The views of a scene show one set of named points, each view turned or mirrored, and shifted as a whole, with a little noise and some points left out.
(in the rows, 128 means zero)

Scene 1
View 1
fubo: [126 123 122 108 183 111 129  47 100 107 182  73  81 175  86  66 161 125
 125  87  20  93 121  88 110 151 120 143 124 174 141  85 102 147 155 119
 161 108 116  98 112  90 147 161 121 164 102 153 104 104  61 122 214  86
 127 160 119 141 124 102  90 132 155 160 114 165 109 138 100 113 142  84]
gobu: [107 170 136 138 162  91 152 124 102 133 117  72 107 130 103 111 116 134
 139 115  91 112 123 146 128 143 101 160 119 167 156  91 124 113 111  77
 136 128 135 134 140 127 138 125 106 139 157 140 125 115 110  98 126 101
  76 153 122 116 131  90 106 146 118 145 136 160 173 125 110 125 146 121]
fot: [133 132 137 128 144 110 205 108 149 104 164  92  92 139 148  95 160 127
 152 151  61 104 130 110 121 110 134 137 166 166 148 142  80 141 157 113
 175 138 132 126 101 107  97 149 144 114 169 167 132  88  54 149 164 156
 123 177 111 120 116  97 146 106 143 133  98 126 104 139  61 116 147 138]
goda: [125 140 162 142 165 105 164 124 116 146 122 101  94 128 117 113 140 107
 160 152 103  78  97 129 128 135 104 150 124 161 167 130 105 118 136  93
 137 146 139 160 101 110 143 152 134 117 204 187 138 119  83 139 137 161
 104 194 118 126 138  78 127 106 144 152 104 151 120 130 101 116 155 143]
Dok: [111 146 122 122 163 105 163  79 109 101 158  76 103 164 113  84 142 148
 125  96  44 118 138 116 122 143 129 153 140 174 146  97 101 140 134 105
 163 108 123 100 126 115 117 131 116 151 105 131 104  97  74 100 174  80
 101 137 120 128 115 103 102 140 132 139 129 147 138 131  80 123 140 101]
dasa: [ 89 150 172 162 137 124 220 135 129 113  95 111 125 140 162 141 106 143
 156 154 131 100 126 160 152 130 127 161 151 170 188 150 103 129 108  90
 162 141 124 141 130 148  98 120 135  96 184 138 134 108 101 120  93 155
  77 158 107 136 141  92 155 103 128 119 122 126 169 141  62 123 148 162]
des: [136 161 136 135 138  95 197 161 156 122 129  69  81  82 151 115 131 114
 176 165 114 106 139 143 129  93  99 134 146 161 151 126 123 118 135  75
 172 180 133 166 130 124 117 143 125  95 225 174 175 100  87 150 109 189
 101 190 102 103 137  82 165 125 122 136 113 146 177 154 100 115 157 163]
Limek: [130 157 141 134 161  87 174 133 122 143 132  86  98 128 112 102 148 122
 147 145  83 109 110 126 116 132 111 156 135 158 145 123  93 113 136  85
 127 128 159 145 106 110 132 133 124 125 180 180 120 108  82 121 144 126
  97 178 131 106 116  81 108 125 124 146 114 138 109 106  87 129 151 135]
sil: [144 165 106 120 142  84 189 142 159 108 163  50  74  93 142  88 149 126
 163 140  71 130 159 126 117  86 111 129 151 162 125 108 116 126 143  80
 179 163 131 141 137 118 106 141 117 118 182 157 160  87  73 139 140 153
 109 176 106  96 118  88 149 145 112 136 123 148 172 150  99 120 150 136]
gogef: [ 85 135 183 157 166 128 169  98  89 134  94 113 126 162 121 135 105 127
 141 126 122  72  96 148 144 164 113 170 119 170 199 126 112 128 105  96
 141 123 115 138 122 129 136 135 131 118 166 145 117 126 104 112 111 128
  78 157 114 154 157  89 123 100 148 140 119 151 153 135  87 116 144 140]
zeg: [ 88 171 141 145 143 104 175 139 118 114  95  66 113 112 137 133  86 136
 157 116 135 109 146 177 146 128  94 156 121 174 174  88 154 119  87  64
 170 160 102 144 169 154 125 121  99 114 175 112 157 118 130 102  80 135
  64 148  99 129 159  92 147 144 109 126 149 166 252 166 119 118 147 142]
Riret: [118 153 127 124 167  96 154 102 109 124 146  72  95 143 103  91 139 129
 135 110  65 110 126 124 116 139 104 151 129 170 145  95 111 125 132  91
 148 125 131 124 127 113 136 137 111 144 140 149 120 106  86 110 157 103
  96 158 122 118 125  92 103 139 126 149 126 157 146 128 101 123 144 110]
tuzo: [137 137 144 131 147 108 194 128 153 115 148  86  79 113 145 108 147 106
 168 161  93  91 125 121 126 105 112 132 149 163 155 133 107 132 150 100
 170 165 126 155 110 110 117 158 140 104 207 178 157 100  65 162 142 187
 121 194 104 119 135  85 160 108 144 142  99 147 136 151  94 109 154 151]
lusi: [ 99 144 134 130 150 118 169 101 123  94 135  71  98 133 137 110 111 134
 150 104  93  97 148 144 138 127 108 141 130 175 167  94 136 141 114  91
 189 154  93 128 154 133 121 142 113 125 150 119 151 108  95 122 130 137
  96 152  96 142 155 102 145 130 135 137 131 166 215 176 108 106 145 130]
porev: [108 125 143 128 165 125 161  65 107 100 151  90  97 167 118  95 135 132
 133 104  61  88 125 116 130 145 124 149 135 173 165 104 105 150 135 115
 173 123 103 113 123 115 125 150 129 138 128 136 117 105  72 123 171 113
 111 152 108 148 140 105 120 119 151 138 117 153 142 152  86 114 141 114]
tole: [132 152 140 135 154  94 186 137 138 129 137  82  94 120 133 104 149 119
 156 153  87 109 119 125 122 118 113 149 144 161 147 129  99 119 141  87
 146 142 145 146 111 113 122 141 128 116 191 178 137 101  79 134 139 152
 103 184 120 109 118  83 132 123 128 140 106 139 124 123  86 123 151 142]
Sunut: [ 79 122 144 127 164 142 161  38  93  82 147  98 112 198 122  97 118 151
 119  74  56  90 138 124 140 164 135 155 133 185 180  96 108 164 118 122
 189 105  81  86 140 124 117 140 123 144  81  99 103 106  82 101 173  85
  96 120 103 171 145 118 114 121 155 133 129 157 169 161  78 110 133 101]
View 2
zeg: [ 48 103 114 145 160 128  47  92 129 156 135 190 155 140 125 163 164  83
  69 136 214 144 141 110 133 126 188 121 142 113 104 165 166 112 128  58
 157 169 113 101 145 141 137 114 130 145 158 125 135 168  62 137 129 140
 138 151 152 155 146 161 175 103 132 123 159 152 158 175 139 122 164  98]
sil: [ 84  95  94 115 148  98  82  79 126  97 176 141 122 199 131 177 129  91
 141 191 175 179 107 125 199 157 181 131 140 124 137 124 181 146  91 117
 116 124 133  78 126 138 185 142 133 130 152 119 133 165 113 160 133 120
 125 154 174 135 145 157 139 141  97 138 149 139 150 130  99 149 116 119]
Limek: [104 118 116  88 149 114 108 111 123  87 175 155 108 184 151 150 120 121
 132 153 145 173 103 144 128 149 154 116 132 154 125 103 148 111 112 127
  90 152  83 122 101 113 174  93 147 108 132 120 112 160 144 125 116 118
 126 135 148 129 135 134 109 155 109 132 140 138 124 148 109 133 120 118]
dasa: [100 120 107 151 155 129  81 109 151 139 169 172 146 155 172 144 153  73
  88 139 202 175 150 122 119 140 142 113 114 144  62 139 150 109 104 109
 113 105 100 110 116 134 150  82 107 126 144 151 105 188  79 114 132 135
 113 131 164 102 131 122 132 119 110 137 156 158 144 159 165 122 150  78]
des: [ 85  95  72 138 172  97  87  93 123 108 177 147 147 205 138 190 157  70
 127 163 178 199 130 135 178 151 207 123 136 126 115 105 196 122 111 124
 110 118 124  82 103 125 178 111 118 124 142 109 136 186  90 137 129 121
  99 164 177 131 147 153 141 120  98 144 152 142 150 180 146 133 120 101]
fubo: [129 142 169  60 137 107 129  99  69 115 136 144  75 144 165 113  81 132
 135 160 122  98  80 136 153 156 128 114 123 170 163 140 108 157 116  95
  95 155  92 106 114 191 155 170 156 120 142 109 101 116 181 145 112 132
 178 134 148 157 156 118  99 164 111 137  91 136 121  90  75 131 109 128]
gobu: [ 73 117 135  94 146 128  78 104 119 121 144 178 118 152 136 144 129 124
  98 141 169 140 110 128 120 135 158 115 138 136 128 138 140 111 123  81
 127 180  87 120 126 131 148 110 156 128 141 122 119 149 121 136 115 131
 148 135 138 154 141 148 140 139 128 119 144 141 135 150 100 127 145 119]
fot: [138 122 103 108 142 102 121  96 121  98 185 125 111 194 179 145 111  84
 147 181 155 173 112 135 172 165 135 115 111 160 110 115 150 147  85 141
  81  87 114  90  98 157 181 128 117 116 137 131 104 168 138 133 132 119
 119 137 179 102 140 116  97 151  86 156 128 146 137 110 122 139 109 102]
Sunut: [124 151 178 102 128 132 102  93  93 168 125 159  97 101 184  95 100 102
  91 155 174  80 113 114 135 147  99 112 110 165 111 190  96 159 105  68
 124 130 101 102 138 218 126 165 129 136 156 143  90 125 131 140 128 147
 180 119 150 138 148 106 118 140 118 139 106 160 138  80 106 121 144 100]
tuzo: [122 110  84 124 171  90 114  98 105 105 173 134 129 202 161 171 137  69
 141 163 155 182 123 140 178 155 184 119 121 151 119 105 176 138 108 136
  87 101 117  82  85 150 178 121 112 116 140 109 122 180 114 129 126 126
 106 161 182 119 152 125 118 130  88 158 130 143 142 154 150 132 104 104]
goda: [116 124 108 106 171 105 120 117 100 106 163 154 123 184 160 156 139  95
 124 134 139 171 121 146 130 147 179 115 123 158 122  97 153 112 133 126
  85 140  85 112  82 133 161  95 132 108 133 104 115 168 133 108 113 124
 115 154 157 133 149 121 113 133 107 143 124 138 127 176 146 118 115 105]
Dok: [110 135 155  78 122 126  98  92 112 121 151 152  90 137 162 117  90 124
 118 172 158 117  90 121 143 151 111 117 122 154 131 157 114 145  95  90
 111 144  98 111 138 167 155 149 150 128 147 137  99 129 151 149 123 130
 170 117 147 136 139 129 115 163 115 127 125 147 130  86  75 136 131 119]
Riret: [104 126 147  76 138 119 105 101 101 108 150 156  96 154 150 133 108 126
 122 159 144 130  93 134 137 148 142 118 130 151 143 136 127 131 118  97
 108 167  91 113 121 150 157 133 154 117 141 118 111 134 151 141 115 126
 157 134 146 149 145 135 117 155 116 128 123 139 126 120  86 132 125 123]
View 3
fubo: [157  99 115  61 135 114 132 182 138  96 136 152 104 189 125 117 103 128
 196 103 114 216  91  95 106 116 151 162  99  98 182 107 193 148 143 159
 132  83  99 120 145 110 176  72 154 166 130 139 158  77 149 103 139 151
 151 152 136 152 192 151  84 187 170 122 126 103 121 141 107 165 155 167]
Limek: [157 160 134 134 152  99 143 171 122 135 134 172 110 153 149 118 122 122
 169 100 101 148 107  58 114 145 133 113 135 100 196  80 144 138 132 120
 120 141 107 162 139 110 138 104 156 113 124 117 134  95 158 117 148 195
 150 128 166 141 168 117 114 158  88  87 120 103 151 123  93 131 124 143]
Riret: [153 136 122 100 145 101 128 173 120 120 128 144 118 166 147 105 133 123
 185 119 123 167 106  89 117 118 149 125 129 102 181 105 172 153 126 131
 117 114 106 130 147 118 145  95 163 126 122 123 135  87 154 108 143 161
 157 129 144 135 165 127 101 165 140 107 126 105 137 132 114 131 137 150]
Sunut: [135  82 108  85 137 101  99 147 162 114  97 114 140 215 161 100 138 120
 186 103 142 182 113 138 102 115 163 168  98 116 137 138 186 157 119 164
 119  88 107 120 186 106 180 104 155 143 150 167 106  58 121 110 157 100
 151 162 105 123 149 178  98 173 183 141 113 112 154 161 120 160 127 152]
dasa: [135 157 136 172 153  76 117 124 148 168 114 130 174 168 184 105 155 116
 144 110 109 103 123  94 109 153 118 118 147 127 145  96 114 138 110 108
  94 163 120 179 189  99 132 125 165  75 144 139  75  89 130 126 176 146
 150 147 141  99 116 143 139 142  85  97 105 117 191 148 100 121  82 127]
des: [137 188 124 142 151  63 136 143  98 156 169 124 178 118 145  99 129 126
 135 146  66 127  97  72 117 130  74 103 173 122 176  45 107 130 135  86
  74 172 117 171 174 106  94  86 166  76 122  96 114 125 146 132 172 175
 161 134 170 103 142 118 136 142 104  93 126 121 162 145 129 102 103 152]
porev: [143 112 118  94 138  98 119 159 149 120 129 134 137 185 144 109 117 126
 172 107 109 182 103 104 100 124 134 159 111 112 161 103 167 143 130 149
 112 108 108 138 171 103 167  88 157 136 141 144 125  79 132 114 158 133
 147 161 131 128 165 160 103 172 153 123 117 110 149 148 111 154 127 159]
sil: [140 180 106 116 165  59 143 147  91 122 158 128 156 124 136  78 116 117
 146 152  80 165  95  93 121 118  93 105 150 108 191  52 124 151 141 113
  89 141 110 134 156 122  81  87 154  97 136  98 133 120 140 153 166 172
 164 124 148 131 157 127 106 150 136 108 131 116 149 154 141 124 134 161]
Dok: [150 121 111  97 155  96 128 163 136 103 108 145 112 185 151  94 124 114
 188 107 135 184 108 113 115 121 162 135 107  99 179 113 173 165 130 157
 127  97 105 117 153 118 145 109 151 137 143 142 130  74 138 124 149 146
 155 135 122 149 167 147  88 172 154 119 122 105 145 147 114 155 143 153]
tole: [149 166 131 137 155  83 144 158 124 139 146 160 133 145 146 111 116 125
 151 111  87 148 101  66 114 145 109 116 140 107 190  71 127 134 140 117
 105 148 110 166 154 109 124  95 155 104 127 113 128 105 146 129 161 186
 151 135 163 132 160 127 122 155  96  91 121 111 159 132 103 129 117 150]
lusi: [130 133 114 101 138  81 104 140 118 140 135  96 175 159 151  89 155 129
 167 147 111 149 103 124 118 107 118 130 149 127 146  98 159 146 115 114
  85 129 114 135 186 108 131  89 172 102 129 129 104  94 137 112 162 120
 163 150 129  97 136 147 120 155 166 124 124 118 150 157 138 115 116 153]
fot: [143 157 117 132 165  69 148 140 144 121 150 160 140 156 142 104  82 120
 133  95  74 178  98  74  98 157  91 144 117 109 185  55 114 135 156 149
 107 135 113 164 167 100 123  92 137 120 154 127 127 101 119 153 173 169
 140 150 146 146 165 152 111 162 108 103 113 114 177 157 100 166 122 160]
zeg: [132 153 125 133 138  79  94 142  95 165 122  83 187 144 172  90 199 124
 178 166 128  96 117 124 132 103 140  97 177 131 139 108 153 151  87  79
  78 152 117 138 185 119 116 112 192  69 112 121  87  93 155 101 159 129
 176 132 136  75 111 119 134 139 146 111 127 118 151 139 147  76  96 135]
gogef: [146 120 145 140 120 116 106 154 158 167 113 133 151 188 167 133 161 132
 172  98 121 116 117  86 107 144 143 139 142 127 142 121 157 126 102 114
 107 141 112 177 179  94 185 107 180 101 119 144  93  76 148  81 154 143
 148 157 152 100 135 142 136 156 101  99 108 108 162 127  88 118  88 131]
gobu: [152 141 128 114 142 104 114 171 104 140 115 129 129 162 162 103 172 122
 200 135 142 131 116 101 127 109 171 102 148 107 172 116 174 158 105 110
 111 125 105 130 150 123 139 113 179 103 112 125 118  83 169  96 139 157
 172 124 142 115 145 114 110 158 135 103 124 105 135 124 123 106 124 136]
View 4
gogef: [138 109 149 130 118 108 131 168 103 141  94 109  88 108 129 159 121 155
 132 153 130 169 134 147  93 117 124 128 141 125 179 109  91 172 175 143
 125 129 111 172 128  75 166 111 123 147 123 157 165 134 139 143 143 133
  79 112  59 109 108 135 134 116 107 111 121 153 137 118 125  87 128 122]
fubo: [101 135 141 150 128  59 104 128 119 150  79 172 140 152 115 109 114  67
 117 147 102 124  79 113 139 131 148 135 115 154 205  77  94 160 149 129
 155 124  82 137 132  99 120  98 119 172 134 129 100 160 130 165 139 143
 143  97 175 113 192 139 114  96  95 102  97 126 103 151  98  73 188 153]
zeg: [113 106 102 135 120 121 130 190 115 131 116 150 159 116 158 180 106 167
 170 108 108 176 111 124 100  95 107 122 168 117 124  97 109 204 156 121
 123 111 188 199  99  97 169 140  97 139 119 162 213 164 146  92 152 117
 119 126  20 101 112 130 181 148 135 110 128 179  90 141 138  87 113  88]
dasa: [144 121 137 131 100 129 150 168 110 121 105 114 111 101 134 181  92 183
 139 135 133 164 143 117  91 135 109 117 123  81 156 107 104 177 166 145
 127 149 142 162 131  81 165 120 109 151 143 145 170 113 139  88 142 129
  81 131  31 122  89 128 143 122 120 120 144 159 157 117 142 102 112  88]
Sunut: [122 110 154 173 144  69 155 152 118 153  75 204 116 141 120 138 142  96
 135 173 105 184  85 122 140 133 151 139 108 123 212  62  87 186 119 136
 147 148 133 170 127 101 127 120 153 147 166 113 134 139 155 133 119 150
 130 132 119  95 158 103 103  91  96 115 113 140 115 133 125  75 179 110]
fot: [126 166 125 141  86 106 119 121 123 113  97 122 149 139 115 143  49 133
 107 126 121 101 131  76 112 158 112 116  85  76 163  98 108 146 164 143
 152 159  95 104 150  98 134  94  88 176 152 125 106 118 117  86 144 131
 117 105 123 147 136 153 124 108 115 116 132 135 161 134 119 105 145 112]
lusi: [110 124 116 162 125 102 126 160 122 137  99 164 159 146 138 155  96 139
 144 130 100 160 114 103 122 107 127 133 140 109 147  80 103 183 139 134
 141 136 165 174 118 108 148 126 112 135 137 139 172 168 137  88 140 117
 130 109  78 104 131 124 152 127 125 112 126 168 102 139 128  83 140  97]
goda: [124 142 128 122  95 108  93 143 109 127  99  79 126 128 126 145  72 150
 112 127 126 113 145 121  90 120 112 116 135 119 153 121 102 151 193 139
 135 126  86 137 135  81 161  94  90 161 107 165 140 146 109 131 157 119
  92  81  94 129 121 164 149 126 117 103 118 149 137 127 110  96 126 140]
gobu: [106 114 121 111 114 101 114 173 108 137 104 144 146 104 145 151 115 126
 158 114 119 141  87 132 108 112 111 120 150 146 159 105 107 192 175 113
 131 101 130 168 106  85 152 125  87 174 117 158 161 150 144 147 156 135
 122 123  77 116 147 148 156 133 112 106 112 147  97 154 117  82 141 126]
tuzo: [118 164 109 147  85 119 100 131 125 113 104  96 158 154 124 149  36 158
 105 115 118 103 154  81 101 130 109 113 117  81 129 110 110 145 175 149
 147 150 109 121 143  99 152  96  86 157 122 148 136 149 102  76 150 111
 110  79 102 136 114 161 154 127 131 108 130 158 146 128 121 105 127 116]
sil: [ 96 160  89 133  89 113 104 139 127 112 112 144 202 144 137 148  43 133
 140  85 109  98 108  72 114 129  97 112 120  92 119  97 122 168 166 123
 151 131 143 125 122 109 139 117  61 173 130 136 139 154 121  68 155 117
 147 109 104 143 145 158 166 138 134 111 129 150 117 157 120 100 138  99]
porev: [118 132 141 158 123  83 126 142 119 140  83 163 130 145 119 136 108 109
 121 149 109 147 104 112 127 132 139 132 113 119 189  79  93 167 142 138
 150 141 111 147 134  99 132 107 126 156 147 126 127 148 132 124 133 137
 125 108 124 111 152 130 121 103 103 111 115 143 125 135 114  82 165 125]
Riret: [104 127 122 122 112  89 110 151 115 139  98 148 152 124 132 134 104 105
 140 122 113 128  86 115 119 127 119 122 129 141 174  95 104 175 167 118
 143 114 110 148 119  90 139 115  92 180 127 144 130 149 138 144 151 140
 133 113 116 123 164 148 139 121 109 105 111 133 104 152 108  80 156 133]
tole: [117 150 116 113  85 115 103 146 114 119 107 102 149 120 130 150  61 141
 124 107 124 103 125 101 100 138 100 112 119 107 148 113 114 158 187 129
 139 130 101 122 133  88 150 102  75 179 123 150 131 132 121 110 156 126
 112 103  99 142 133 167 148 128 121 111 127 141 139 142 116 104 131 123]

Which points are out of place in each view (at most two, in the order of its rows)? Write none if all are in place.
view 1 -> fubo
view 2 -> Riret
view 3 -> gobu
view 4 -> dasa
